Points, in no order, along strands that fork, close into loops and pass close to each other.
In the rows, zero is written as 128.
Points whose rows are less than 89.1 apart are linked; no others are. Some points are linked to none.
silez: [130 160 116 165 140  90 172 174 101 148  89 164  89 151 178  39 134 108
 160  97 108 158 179 161 185 132 104 125 146 106  92 171 130  75 106 103
  96 147  93 101  96 175 114 143 126 183 122 132]
gata: [127 133 140 131 118 163 121  92 141 164 155 151 142 154 103 140 113 138
 114 149 125 121 113 127 151 146 141 109 119 161 139  97 136 105 182 117
 141 130 172 100 113 149  79 131 139  56  79 128]
Ninam: [106 145  86 163 147 101 157 162 114 156 104 143 100 128 149  48 157  75
 132 121 123 141 151 146 138 153 108 137 162 100  90 202 110 131  75 129
  99 157  77 108 114 169 169 140 107 194 145 142]
Bibo: [116  93 135 106 132 167 134 112 146 110 204 121 146 104  72 182 110 106
  76 191 150 120 106 108  37 109 152 137  84 120 143  97 133 177 102 163
 151 133 146 182 180  66 158  95 110 116 182 117]
Nipuv: [142 119 100 139 157  97 119 136 117 122  99  89 126  95 162 123 145 125
 151  82 133 127 130 122 120 111 115 146  96  54 120 122 100 126 126 134
 112 123 109 155 151 112 138 141 118 210 184 129]
rudip: [133 141  92 137 162  74 135 175 108 135  61 100  91 134 180  43 157 115
 154  53 128 154 149 137 154 114 101 134 161  91  94 174 117 101 104 124
 102 115  89 102 119 165 154 166 105 221 136 148]
mel: [144 129 108 140 157  96 120 139 109 128  88  97 124 111 171 108 140 140
 159  75 123 130 137 131 147 110 119 142 110  63 115 130 109 103 131 121
 110 127 110 139 128 128 126 141 126 199 163 129]
gadul: [136 126 144 131 147  81 123 171 121  92  32 102 112 156 202  79 151 161
 195  37 121 150 118 132 166 102 109 113 160 132 126 132 124  63 142 100
 111  96 124 118  96 180 132 133 139 149  80 146]
tana: [153 102 145 132 145 105  80  92 127 107 128  96 146  77 139 175 119 158
 151 115 148 147 117 130 122 113 129 125  70  85 132  48 127 101 181 116
 129 100 176 143 135 100  89 135 122 134 139 124]
Vetu: [134 119 114 124 122 167 120  65 137 130 197 130 114 148 103 151 104 147
  97 204 144 139 139 130 137 161  66 117  30  77 103  62 107 159 142 119
  81 111 186 121 165  93  41 132  89 129 230 158]
Bog: [144 109 131 113 100 197 112  62 155 134 203 148 161 151  58 187 109 132
  80 195 126 105 100 111  94 154 115 117  93 170 140  78 138 167 152 146
 152 110 183 117 155 110  70 113 108  57 143 131]
Zegi: [149 100 126 137 148 105  89 105 129 107 143  93 128  71 139 168 115 137
 140 130 157 144 121 127 113 106 128 144  50  65 122  49 118 130 154 135
 103  98 165 165 164  76 100 141 111 174 190 131]
dur: [122 119 114 137 149 129 108 102 140 125 171  98 114  88 131 131 117 127
 109 158 158 156 153 143 123 118 113 148  45  54 116  81 118 131 138 135
  73 127 140 142 175  71  92 153  93 184 216 139]
lemeg: [112 153 158 136  94 151 145 151 131 152 134 192 116 158 117 119 115 120
 134 156 116 118 134 142 169 147 163 114 181 199 136 152 149 116 125 119
 139 147 132 106  98 167 129 121 160  51  48 118]
mik: [ 97 106 104 115 132 185 133 100 148 160 209 133 138 123  91 135 120 111
  86 211 143 135 124 137 101 147 126 136  65 109 120 106 119 168 129 159
  96 138 150 130 167  87 104 130  89 120 197 140]
magum: [132 140 140 138 139  90 138 179 121 120  53 129 108 161 187  78 150 145
 190  56 114 141 129 139 176 112 116 111 159 136 119 137 125  76 131 106
 109 109 118 110  94 179 130 130 144 147  86 140]
fegon: [126 146 143 128 100 120 150 176 134 118  87 159 113 159 140 113 142 124
 155 112 110 109 117 120 155 138 136 122 202 192 137 170 143 121  93 128
 138 115 113 109 107 178 165 116 154  85  62 127]
gidad: [136 128 140 130 128 111 111 136 135 118  81 117 144 131 155 156 137 136
 151  76 125 100 103 133 134 117 142 129 138 140 149 122 122 123 138 128
 145 114 141 131 115 147 146 121 153 128 108 126]
Muko: [127 116 110 115 117 181 130  89 144 170 188 146 142 145  95 144 109 128
  97 186 127 117 112 121 132 152 127 115  92 135 129 101 126 137 160 138
 123 126 170 101 140 125  70 130 110  72 140 138]
ruv: [132 147  95 149 151  86 148 172 113 145  77 127  94 140 173  54 154 111
 152  76 115 146 153 140 156 125 105 132 155  92  97 177 112 106 101 119
 104 130  95 105 117 166 148 153 117 206 136 142]
zuf: [138 120 172 120 104 141  97  70 143  99 135 122 188 121  72 209 120 140
 110 127 135 112 109 134  88 131 147 136 122 196 155  73 149 158 179 127
 175 124 170 132 131 102 122 127 149  78  79 106]
Rinul: [138 148 166 108  91 129 136 140 144  86 101 133 145 152 113 155 127 142
 143 114 111 100 112 105 118 135 130 133 208 224 162 152 155 163  99 112
 166 119 106 112 105 143 171 115 177  64  48 111]
Vazot: [112 152 113 166 128 118 171 163 112 169 116 175 103 144 147  61 139  89
 148 141 108 139 154 160 161 157 127 134 155 114  91 191 119 111  93 119
  99 164  98 106 102 163 140 141 129 157 124 130]
Senuk: [117 141  84 147 154  96 144 166 113 147  93 123 105 128 159  58 157  94
 133  94 128 142 143 138 133 137 109 140 155  90  99 190 104 133  92 136
 105 138  82 113 122 162 171 150 107 210 152 140]
Gim: [126 104  96  78 143  92 110 152 130  93  94  65 122 117 120 139 132 122
 103  83 161 111  99  95  52 102 147 124 180 143 154 147 119 187  99 163
 164  99 101 161 158 107 218 110 123 158 129 127]
Bedot: [152 114 137 120 101 192 108  53 160 136 182 149 168 154  68 191 115 142
  96 180 128 111  94 108 107 162 101 114  84 162 141  63 134 152 171 131
 142 106 193 110 146 125  54 115 111  51 132 127]
san: [144 121 135 128  98 196 128  62 155 154 181 158 158 169  79 176 115 145
 103 183 118 112 101 110 125 168  92 101  80 154 137  77 130 140 168 118
 133 116 195 101 131 136  38 117 118  43 133 133]
fezu: [117 103 111 109 138 131 134 137 127 114 152 107 138 110 106 159 132 104
 105 141 139 101 103 100  63 119 146 135 115 114 141 140 113 170  99 154
 158 138 114 182 160  94 183  99 127 148 171 117]
Dem: [117 150 165 126  97 166 133 107 142 148 149 172 144 164  79 146 112 133
 109 156 124 120 123 128 150 146 155 111 169 215 149 122 156 126 157 115
 155 147 151  97 105 156 102 121 164  30  41 118]
pirez: [145 139 114 155 148  66 132 137  96 122  96 129 107 107 177  64 146 159
 137  90 115 165 193 156 194 101 112 142  98  57 108 142 140  47 143  93
  90 149  75 129 123 142  66 138  95 210 165 139]
Tar: [124 114 106 125 141 149 110  78 141 123 190 108 109 124 106 134 105 145
  91 188 159 160 152 141 125 145  79 127  31  65 105  62 108 159 143 130
  72 112 176 128 180  81  57 147  84 158 234 160]
nis: [127 123 124 106 121 141 135 141 123 109 137 117 128 130 110 154 123 117
 107 137 124  99 114 100  79 126 140 121 172 153 143 163 122 174  88 145
 176 134 100 155 129 113 197 101 144 118 128 119]
Mimav: [120 149 181 128  93 147 126 112 141 127 134 159 153 152  86 159 119 138
 119 134 124 114 123 130 141 139 155 121 167 225 155 120 156 133 155 112
 162 141 143 104  98 149 118 121 169  41  37 114]
mal: [126 152 170 118  92 168 146 129 123 127 152 167 122 150  95 151  97 123
 115 171 112 108 135 115 127 139 155 121 197 206 143 166 159 154  96 128
 166 147 109 117  94 128 162 112 173  48  70 108]
niz: [123 139 148 117  95 183 131  93 135 157 175 166 148 166  68 150 102 130
  93 177 120 116 118 119 134 151 149 114 163 203 141 123 155 139 151 128
 161 143 152  98 114 141  94 121 152  28  63 121]
Tinu: [137 120 118 127 116 164 128  72 133 150 178 137 126 160 111 145 109 159
 114 183 121 137 124 118 156 158  73 104  53  97 114  71 124 117 166 103
  94 110 181 102 140 121  23 125 103  87 169 147]
Rizu: [ 89 101 104 137 154 138 144 136 141 128 178 110 138  96 101 133 142  86
  97 178 151 130 115 118  63 118 131 153  78  79 124 131 106 167  96 148
 104 162  97 182 178  95 173 110 100 173 209 124]
miba: [133 138 100 123 164  66 117 185 113 127  46  87  91 139 182  50 150 122
 163  39 135 153 128 131 157  98 119 137 176 107 106 163 124  97 112 130
 100  94 104 101 123 167 171 165 104 209 106 147]
Bepa: [109  88 122 114 143 140 134 120 148 108 184 110 145  93  83 174 120  99
  84 179 158 126 103 113  43 105 146 149  66  94 137  94 118 171 105 166
 129 131 144 190 191  69 163 106 110 147 201 118]
vevez: [119 155 116 161 138 113 168 147 109 175 128 166 102 139 161  60 118 116
 145 128 106 153 175 164 183 136 129 136 121 100  96 156 130  79 130 104
  93 162 101  98 104 150  99 144 122 161 126 127]
Ranom: [150 106 122 139 149 105 100 121 126 112 128  91 130  76 143 163 123 130
 146 113 150 133 118 126 109 106 129 147  61  59 126  72 108 131 143 138
 109 106 150 170 163  82 119 138 118 188 193 126]
Kame: [116 123 137 116 112 176 142 131 119 135 177 146 132 132  96 150 109 106
  98 181 121 109 122 115  91 134 157 123 159 153 133 167 138 164 100 146
 166 156 109 145 118 104 169 107 143  84 127 116]
Gefo: [109 117 112 131 127 166 133 122 131 165 175 145 137 120 113 129 123 110
 107 173 127 119 129 139 126 140 155 141 104 112 118 137 120 139 131 145
 115 150 124 129 137 105 126 134 114 125 154 127]
felur: [117 128 133 117 113 161 149 144 115 125 158 142 120 134 107 140 120 106
 104 170 117 106 123 108  90 132 145 119 176 148 132 184 128 168  84 144
 169 149  97 148 116 112 191 107 145  95 123 115]
sasuz: [129 136 143 131 128  96 130 172 136 111  50 128 118 159 179 105 153 138
 179  62 115 123 110 134 163 119 123 119 172 163 140 138 130  94 129 110
 122 101 125 108 100 181 150 129 147 119  68 141]
mim: [126 139 160 134 116 150 117  93 146 147 133 143 155 148 105 151 124 142
 123 120 129 126 115 130 143 137 141 113 121 178 150  89 137 104 190 108
 152 127 172 105 104 152  93 134 147  58  60 120]
navi: [140 144 128 143 146  82 150 184 108 127  57 128  99 161 190  57 145 140
 184  56 110 154 144 142 181 109 105 118 157 119 106 153 127  71 122 100
 100 118 104 108  97 180 124 139 136 175 102 143]
sivi: [121 140 180 135 114 126 119 113 147 115  97 134 163 134 123 164 136 146
 142  90 126 120 118 141 139 128 143 119 137 190 161 102 136 112 173 110
 160 127 155 118  97 151 126 130 167  80  59 115]
git: [153 115  89 137 166  75 104 133 113 104  95  72 118  79 164 122 145 132
 149  78 148 141 140 117 108 101 101 150  83  32 123 106  97 124 124 135
 106 112 110 167 172 102 131 145 113 232 210 130]
zasop: [122 158 161 125  86 143 158 164 126 117 120 190 108 153 120 119 123 121
 144 150 105 113 132 120 154 143 145 115 215 209 139 177 154 132  83 120
 146 132 112 111  99 164 162 109 167  51  49 115]
Kag: [137 122 116 125 113 171 139  79 138 163 175 146 135 160 114 139 108 151
 117 172 120 130 115 115 153 158  92 107  70 109 118  81 124 113 176 108
 106 120 180  93 129 130  34 125 112  72 140 143]
Bika: [130 110  98  84 138  88  98 150 130  93  79  70 125 124 133 137 139 124
 121  70 157 105  97  99  77 109 150 129 178 147 153 148 119 171 105 159
 158  88 108 148 150 124 206 120 125 154 118 136]
gono: [155 134 102 150 158  72 115 132 104 112  97  95 112  87 175  90 146 151
 143  86 125 154 176 142 163  97 103 148  88  33 112 130 125  79 134 107
  96 137  85 145 140 118  92 143 102 225 193 135]
darig: [129 131 125 105 110 126 129 152 127 107 113 123 122 139 121 140 128 122
 118 122 119  97 112 104 105 132 142 124 189 164 142 173 129 166  86 137
 166 121 102 138 120 132 189 106 149 108 106 124]
tete: [129 137 139 115 104 119 134 158 132 107  98 139 120 150 133 131 137 124
 140 110 115  97 110 116 132 133 141 123 200 182 141 171 140 142  97 129
 154 117 113 125 110 157 172 112 154  96  78 125]
zon: [127 145 114 137 136  94 149 188 120 137  68 140  97 161 169  74 148 111
 170  84 110 129 125 137 166 131 120 124 175 136 105 172 119 110  99 126
 107 114 114 107 108 180 155 141 132 152  94 142]
nenu: [127 113 107 114 117 186 128  82 144 161 198 139 137 147  95 147 111 132
 101 198 132 122 119 122 129 158 105 117  66 116 118  93 117 145 154 137
 107 118 180 108 152 113  62 132  96  91 170 145]
gazi: [119 154 179 135  92 141 142 141 142 125 117 175 132 157 108 139 124 137
 140 132 118 108 130 131 157 139 151 121 189 224 151 137 156 128 129 113
 153 138 130 107  93 162 138 113 173  44  38 116]
sipam: [113 153 101 170 141 102 165 163 115 161 102 158  96 136 157  45 144  83
 142 123 114 143 159 155 156 156 107 139 155 102  92 196 115 112  85 118
 101 158  87 106 106 172 149 147 118 185 136 134]
fazi: [145 117 100 146 170  80 107 126 122  99 117  80 111  64 156 126 143 126
 136 106 150 149 146 120 106 104 103 155  60  28 125  95  99 128 117 130
  93 120 111 178 181  83 122 147 108 233 229 128]
tir: [144 118 124 137 151  97 112 131 114 128  96 105 131 108 169 131 136 151
 166  80 123 130 129 133 149 106 126 135 101  77 117 115 115  99 148 119
 115 126 128 140 122 125 119 136 132 175 145 128]
basu: [120 152 149 135  90 132 157 179 127 126 101 186 106 158 136 108 133 115
 156 136 108 115 125 127 164 146 144 116 206 192 132 174 147 119  90 125
 132 130 116 108 100 176 155 111 158  73  53 119]
tib: [129 124 140 136 141 122 112 107 123 147 130 120 131 111 144 131 115 156
 146 113 129 141 129 136 158 119 136 121  87 104 119  96 126  85 180 109
 113 126 153 119 114 126  85 135 130 125 115 125]
gabut: [143 124 175 133 127 103  95  96 140  91  76 105 174 102 139 187 138 157
 150  68 135 133 108 143 113 115 128 122 107 148 165  71 127 106 186 116
 163 110 173 138 108 130 121 136 151 106  88 112]
tereb: [132 128 106 154 158 104 117 120 126 122 132  96 114  76 155 116 135 126
 127 117 139 145 161 134 124 112 107 156  62  40 115 113 112 117 128 126
  89 137 105 156 163  89 113 151 102 213 219 126]
tego: [152  98 137 133 147 106  80  97 129 102 142  94 135  74 137 173 114 151
 143 131 159 149 118 130 118 111 127 136  57  73 125  38 123 117 170 125
 115  97 177 151 153  87  89 141 110 152 163 128]
vizug: [125 119 145 111 114 182 129 112 128 134 182 141 145 127  81 168 104 116
  90 177 126 107 120 115  83 131 164 124 144 166 141 138 145 164 115 147
 171 147 125 143 130  90 148 111 143  81 121 113]
Bap: [131 120 134 114 109 188 120  85 142 156 186 154 152 149  73 161 110 129
  85 182 128 108 112 118 117 149 145 118 124 174 138 110 144 148 152 139
 156 131 162 107 130 124  84 121 125  51 104 126]
Dedoz: [ 97 128 109 108 132 140 157 163 108 125 145 131  98 129 112 101 127  94
 120 167 121 141 121 104  82 144 114 106 214 144 113 207 117 177  50 148
 146 146  75 137 110 137 231 110 125 111 118 123]
rogit: [153 110 136 134 146  67  88 112 100 100 102  90 134  77 159 126 141 182
 163  98 142 168 148 140 165  91 123 133  76  55 118  82 129  68 172  99
  97 126 130 150 126 114  64 133 112 183 156 133]
tonot: [105 108 107 121 128 180 133 117 140 162 197 135 140 118  97 139 123 110
  94 191 139 124 124 132 104 136 147 136  89 110 120 124 125 151 127 154
 112 145 134 136 153  88 121 126  99 119 172 130]
zel: [136 150 174 112  88 150 138 128 133 106 134 146 134 147  95 164 109 133
 127 143 112 101 125 108 118 135 139 130 202 221 154 154 158 163 102 119
 172 134 109 117 101 125 167 109 182  57  60 110]
Tukub: [136 121 119 125 139 105 110 143 129 119  79 103 137 127 159 140 141 134
 155  71 128 104 102 125 128 119 137 132 141 115 139 132 114 130 129 137
 137 111 130 142 125 142 157 125 140 152 129 134]
gev: [136 112 134 103 103 200 116  78 142 141 206 145 160 144  51 177 102 129
  72 193 126 110 115 110  89 145 136 121 121 179 143 106 150 172 144 156
 165 129 158 118 145 100  96 109 120  53 124 120]
bagak: [106 133 102 143 144 144 134  97 133 164 175 121 113 112 135  90 112 126
  98 168 132 159 174 153 149 145 104 145  67  67 106 114 124 116 141 123
  75 146 120 109 153  92  81 152  87 165 193 138]
fodu: [136 129 129 123 158  64 114 177 117  95  27  80 104 155 205  62 155 154
 192  26 130 154 114 126 165  92 110 119 168 125 118 135 130  61 141 104
 104  87 117 116 109 178 146 149 124 174  77 147]
dosup: [122 146 156 148 119 115 150 176 127 134  76 168 111 161 167  94 139 134
 182  91 113 131 130 143 184 129 133 108 162 174 132 134 130  86 132 106
 119 123 129 108  85 185 131 123 156  98  63 127]
lenud: [123 106 140 102 129 181 140 105 137 117 205 123 148 116  68 182 102 108
  70 192 136 118 114 107  41 111 150 128 106 145 151 111 140 181 102 162
 169 139 134 166 161  65 162  96 124  98 159 105]
dit: [158 127 120 146 144  55  96 118 102 103 101  97 115  72 167  95 151 173
 138 107 138 174 179 151 187  87 115 143  71  43 114 107 136  57 159 102
  82 136  94 154 144 115  44 139  88 216 182 143]
pozu: [123 157 113 167 145  95 171 154 101 161 114 162  92 135 173  45 127 114
 144 113 106 162 191 165 185 137 115 135 126  89  92 166 134  69 117  93
  98 161  87 101 100 159  99 147 116 183 137 130]
suzas: [146 147 105 155 157  64 144 150  98 123  82 130  98 122 191  46 149 139
 143  76 107 164 193 154 180 108  98 132 121  56 104 164 134  58 119  98
 100 144  73 118 117 157  88 140 101 224 165 140]
vamas: [124 126 108 150 155 121 116 114 133 134 156 100 116  80 145 116 124 122
 118 141 147 148 163 145 127 119 115 154  54  49 112 104 117 119 134 128
  78 135 117 146 163  79 107 150  96 198 214 131]
zol: [135 149 122 155 142  85 160 177  98 139  76 146  93 157 184  53 140 130
 177  74 108 152 160 149 186 119 106 122 144 110  98 159 126  70 120 103
  98 133  99 104  99 174 113 138 133 178 114 136]
sini: [115 116  96  82 139 115 130 159 127 105 120  82 109 123 116 131 130 113
 102 112 143 118 105  88  55 111 134 112 187 148 146 168 115 186  82 158
 168 118  93 152 143 111 226 109 129 142 132 126]
tekem: [131 113 113 127 145 138 105  91 134 130 179 104 116 100 118 138 110 136
 110 168 159 156 143 137 129 125 102 137  40  63 110  65 118 136 151 134
  81 111 168 138 173  72  74 150  91 162 207 142]
sem: [125 120 125 123 114 175 124  87 142 168 175 152 143 148  97 149 111 133
 103 171 123 116 112 126 141 149 138 118 108 149 131 104 132 127 166 134
 134 127 170 100 127 134  75 129 124  66 109 133]
bolep: [127 118 129 128 127 146 115 118 135 142 146 130 147 110 120 160 123 120
 123 136 135 101 113 133 121 126 159 136 106 122 134 115 128 132 144 143
 139 132 143 141 134 110 131 125 130 125 136 123]
Gasid: [133 129 168 137 126 111 103 109 146 105  76 116 169 116 140 174 139 150
 149  74 130 119 110 145 129 119 135 124 125 160 162  94 130 111 168 116
 160 112 159 132  99 143 127 126 158 103  83 118]
zores: [137 107 122 114 120 174 103  78 151 138 181 128 150 124  89 178 110 126
 100 174 144 117 106 120 104 141 131 123  75 131 134  71 130 149 162 149
 129 103 184 125 160 105  85 130 103  94 151 130]
fila: [120 121  97 107 139 100 117 163 125 117  86 100 122 133 146 115 151 122
 136  83 135 110 105 112 112 122 142 132 166 124 128 170 110 152 102 154
 139 109 107 133 136 141 188 127 126 164 131 141]
beso: [127 102 129 100 116 188 118  89 148 129 208 136 154 122  65 178 104 117
  74 193 137 115 114 117  72 129 150 127  96 147 142  92 141 171 133 168
 149 124 158 144 163  83 120 109 105  87 154 123]
tok: [114 138 134 125 107 166 137 120 132 169 159 175 128 154 103 131 108 118
 109 173 122 118 128 134 151 147 163 120 150 170 128 138 141 123 140 132
 140 146 141 105 110 150 110 128 147  60  83 126]
muvof: [111 150 144 129  94 163 152 137 126 167 159 198 116 163 105 115 105 116
 119 182 120 124 134 139 165 152 168 110 178 189 128 160 146 119 122 126
 136 153 135 102 103 165 119 125 153  45  63 121]
vem: [126 126 143 123 109 150 122 129 128 127 138 138 143 128 109 164 123 120
 119 136 126  90 116 124 116 130 164 129 147 158 143 141 135 148 124 139
 163 137 124 140 120 119 150 112 150  96 110 119]
mab: [113 113 112 131 138 151 122 120 141 144 169 118 134  99 120 144 124 108
 113 159 144 123 121 135 103 124 144 147  67  82 124 112 116 141 132 150
 103 136 136 153 163  83 127 133 110 158 187 127]
Piba: [105 116 100  90 147 131 148 157 122 114 143  93 108 123 111 129 119 106
  95 143 133 133 112  89  49 119 123 101 192 140 137 179 104 195  66 160
 164 140  80 155 132 112 240 105 126 133 135 117]
Bigar: [122 149 191 118  86 122 134 122 150  81  91 129 175 152 104 177 140 154
 145  98 115 109 115 128 121 130 131 134 182 238 169 119 155 148 142 102
 166 129 133 110  98 134 149 119 183  55  31 109]
lafos: [121 151 152 115  93 152 153 151 123 120 139 174 112 148 109 132 112 117
 129 163 109 111 132 113 129 146 143 118 209 193 135 183 148 147  79 128
 161 139 101 121 100 141 176 111 164  60  73 110]
pese: [136 144 172 108  95 107 129 134 149  70  74 113 164 153 120 159 148 154
 147  87 115 101 106 118 115 126 120 139 195 226 171 133 153 155 119 110
 163 110 117 111 106 142 167 117 179  77  38 118]
Roked: [106 141 123 112 118 147 160 158 109 121 146 147  99 138 114 114 118 100
 118 174 110 129 123 102  94 149 120 109 213 159 119 207 121 170  52 140
 158 144  85 137 104 131 217 114 139  88 104 118]
Vove: [119 127 141 124 113 168 123 118 134 152 160 153 138 135  98 153 113 120
 103 162 125 104 120 132 126 138 171 127 142 163 136 134 141 136 133 140
 149 142 137 125 120 123 125 121 141  80 104 121]
Fot: [124 140 164 112  99 182 133 108 128 139 174 161 136 148  76 158  93 122
  96 180 117 109 129 115 115 137 159 121 180 202 140 151 162 155 112 138
 173 147 123 117 102 112 144 115 166  45  77 109]
Bup: [117 159 102 157 136  92 170 186 111 154  81 156  88 153 165  35 152  89
 158 104 112 148 151 148 169 147 101 125 179 119  92 195 121 105  74 122
  97 137  98  95 104 185 150 150 121 180 114 137]
dipi: [152 144  89 149 164  64 131 153 101 117  73 106  98 115 187  50 153 139
 142  63 120 157 178 143 164 105  92 140 128  47 104 165 124  71 114 107
 104 137  74 122 124 157 110 144  98 236 175 141]
mol: [120 118  98  94 134  92 109 165 132 105  81  83 115 134 144 117 145 120
 126  77 142 116 101 107 101 114 151 131 190 143 135 166 120 159 100 156
 144  97 103 131 139 136 203 128 117 155 111 139]
Zilo: [113  95 116 117 137 137 133 128 134 112 166 112 146  94 105 164 128 104
  98 157 150 112 104 113  57 112 147 145  80  96 138 113 111 166 107 159
 138 133 130 189 178  81 166 104 114 156 188 117]
kesi: [112 151 116 160 132 124 171 156 109 174 126 172 106 146 151  69 125 102
 145 136 109 142 160 161 174 147 138 136 136 113  94 170 124  98 120 115
  99 162 110 105 100 152 121 144 129 150 122 126]
gatov: [155 135  92 141 163  69 123 140 106 118  81  94 105 101 181  75 150 141
 145  68 125 150 170 133 150 105  96 147 111  38 109 147 115  85 120 117
 101 130  81 134 138 134 115 147 104 236 187 138]
Zat: [129 128 153 106 105 192 127  97 126 140 191 151 150 140  66 168  95 125
  82 184 121 111 123 112  96 136 156 121 157 195 146 130 157 165 127 145
 176 147 137 118 118  99 127 113 153  49  93 110]
vunet: [137 125 133 133 100 187 140  65 151 159 175 167 146 176 105 156 110 155
 119 180 110 124 105 112 148 170  78 100  69 130 132  75 128 113 172  97
 118 122 195  92 117 145  14 111 123  43 134 135]
riduz: [115 140 141 114 108 156 154 153 117 125 148 157 110 140 111 127 115 108
 114 170 111 110 125 110 105 143 141 118 196 167 126 194 133 160  73 139
 163 144  99 136 105 128 193 111 150  81 103 118]
kamo: [149 112 161 135 136 104  86  92 134  96  93 105 171  87 140 192 133 148
 151  84 142 124 109 141 110 115 133 125  99 124 154  63 128 116 177 122
 156 104 172 146 121 119 115 129 145 122 109 110]
tid: [140 129 113 114 161  68 106 174 116 108  36  73 102 144 192  69 150 141
 180  29 134 149 115 128 156  94 117 132 170 117 113 139 121  84 126 120
 105  87 116 111 121 171 159 154 117 192  91 149]
gek: [ 99 107 108 137 144 147 134 126 147 135 177 118 139  95 111 137 134  94
 100 172 150 130 120 132  85 124 137 151  69  80 122 118 111 158 113 153
  97 150 120 170 176  81 149 120 103 167 204 126]
nazav: [ 95 120 100 107 143 132 148 164 117 119 146 111 103 121 112 107 132 100
 106 152 129 137 116  98  69 132 125 106 195 131 117 196 107 187  62 151
 148 148  73 147 124 129 232 107 117 137 136 127]
futu: [131 125 110 124 118 164 129  73 130 145 183 130 117 154 115 131 106 156
 106 193 128 144 145 129 160 162  68 114  46  79 103  82 115 133 156 105
  75 124 171 106 149 103  24 133  90 117 201 154]
pavid: [152 133 106 149 152  68 106 119 108 104 106  97 109  70 172 100 149 157
 127 104 135 163 185 147 166  95 108 148  69  25 114 118 130  74 138 108
  86 138  90 153 154 104  69 144  89 226 207 138]
disi: [123 153 112 149 128  93 173 199 107 144  67 157  88 161 175  38 152  98
 176  90 114 146 144 145 180 136 104 119 183 138  95 180 128  96  87 118
  92 120 111  94 105 189 147 146 127 165  92 135]
pugo: [144 113 138 136 146 103  98 115 119 121 102 102 144  91 159 156 128 157
 164  86 136 133 118 136 141 107 132 126  90  87 128  85 119  99 163 119
 129 117 151 144 119 119 106 131 136 149 134 123]
febi: [141 111 109 139 149 103 113 128 122 120 115  97 132  86 150 147 138 125
 151 100 141 121 122 121 114 109 126 148  79  62 124 103 102 134 129 139
 113 116 131 166 156  98 134 136 122 193 188 125]
bolom: [153 133 120 149 145  55 113 125  95 108  88 118 117  89 173  79 155 171
 144  91 127 174 182 155 200  83 117 135  84  51 116 128 138  41 161  93
  85 146  83 145 128 140  47 134  91 212 168 142]
popir: [129 123 106 126 135 107 119 152 121 127  88 109 125 130 153 123 146 119
 146  87 126 109 109 119 128 128 139 135 149 110 126 155 110 139 115 143
 135 118 116 139 127 147 165 128 131 164 137 135]
kazap: [131 127 143 128 116 127 114 135 136 126 107 132 140 131 135 154 134 129
 137 107 120  92 108 127 133 126 155 134 145 150 145 136 129 134 133 135
 151 126 131 135 113 138 152 113 152 112 104 126]
luf: [131 139 187 125 103 107 111  92 148  80  80 115 198 127 106 202 146 154
 140  76 130 124 107 141 106 124 132 133 131 202 169  83 140 136 184 111
 172 120 169 128 106 122 132 136 170  82  55 106]
Fen: [125 114 142 101 119 198 136 103 131 132 210 137 146 127  66 177  90 112
  71 198 126 115 121 106  57 122 151 120 129 165 149 124 147 179 108 162
 171 146 131 145 137  74 151 105 132  75 135 108]
sapa: [116 119 114 135 138 150 128 123 129 157 160 126 132 106 129 127 121 117
 120 155 136 128 133 140 126 134 143 143  81  90 117 119 120 130 137 142
 107 145 129 134 145  97 124 143 112 149 172 127]
Tude: [123 140 179 132 105 137 115  91 145 119 118 138 174 141  94 174 131 145
 122 107 130 125 111 138 130 136 143 121 135 200 160  90 142 119 187 109
 164 131 167 113 104 139 115 130 160  61  50 112]
memiv: [113 112 100 114 127 180 126  93 145 163 201 130 129 127 100 134 114 124
  95 198 141 135 129 136 120 149 108 130  61 102 114  93 111 154 143 146
  89 126 162 116 163  98  81 136  88 118 192 145]
gad: [126 133 123 125 124 100 135 183 129 122  63 129 106 157 166  93 151 121
 163  81 115 117 110 126 155 127 132 126 194 157 125 165 128 115 104 129
 120 100 118 106 111 180 167 132 135 132  77 141]
sozo: [113 152 198 123  86 126 133 115 152  95  95 140 178 151  93 176 142 156
 143  97 118 123 116 138 127 136 136 128 165 243 170 106 147 137 169 100
 165 131 151 109  94 138 134 128 182  46  22 109]
nesi: [149 105 151 135 144 108  87 102 129 110 109 103 153  79 144 182 124 145
 153 101 142 125 109 136 118 113 133 130  82 100 138  65 125 114 169 126
 142 105 166 151 132 106 112 129 133 137 136 120]

A piece is all that can be reached along the links. How many separate loops has the piece of each point below (a circle has one, a figure eight two, a Y none), and how many tips (points with one link)?
zasop | loops 2, tips 3
tana | loops 2, tips 1
silez | loops 2, tips 0
suzas | loops 1, tips 0

A fork is a point with three links, a tip a point with one. Leave the first point through the second and follow the links. Name the first fork or tip that comes.
Rizu, gek | sem
muvof, lemeg | niz
Vazot, kesi | magum
memiv, mik | Rizu
dur, vamas | Nipuv
popir, fila | riduz
fezu, Zilo | vizug

How many points has the smallest loop of links through each point below? Write none if it is on no loop.
tego | 10
basu | 9
zol | 14
felur | 8
tid | 15
gatov | 8
muvof | none

Name the points in between on the shortest way along the links from the first point to the second, in order.
lemeg, fila | muvof tok Vove vem kazap gidad Tukub popir
gabut, sem | Gasid sivi Tude mim gata
sipam, miba | Ninam Senuk ruv rudip
Vetu, memiv | futu Tinu Kag vunet san Bedot Bog gev Bap sem Muko nenu
Bepa, felur | Bibo lenud Fen vizug Kame
gad, pozu | sasuz magum navi zol silez
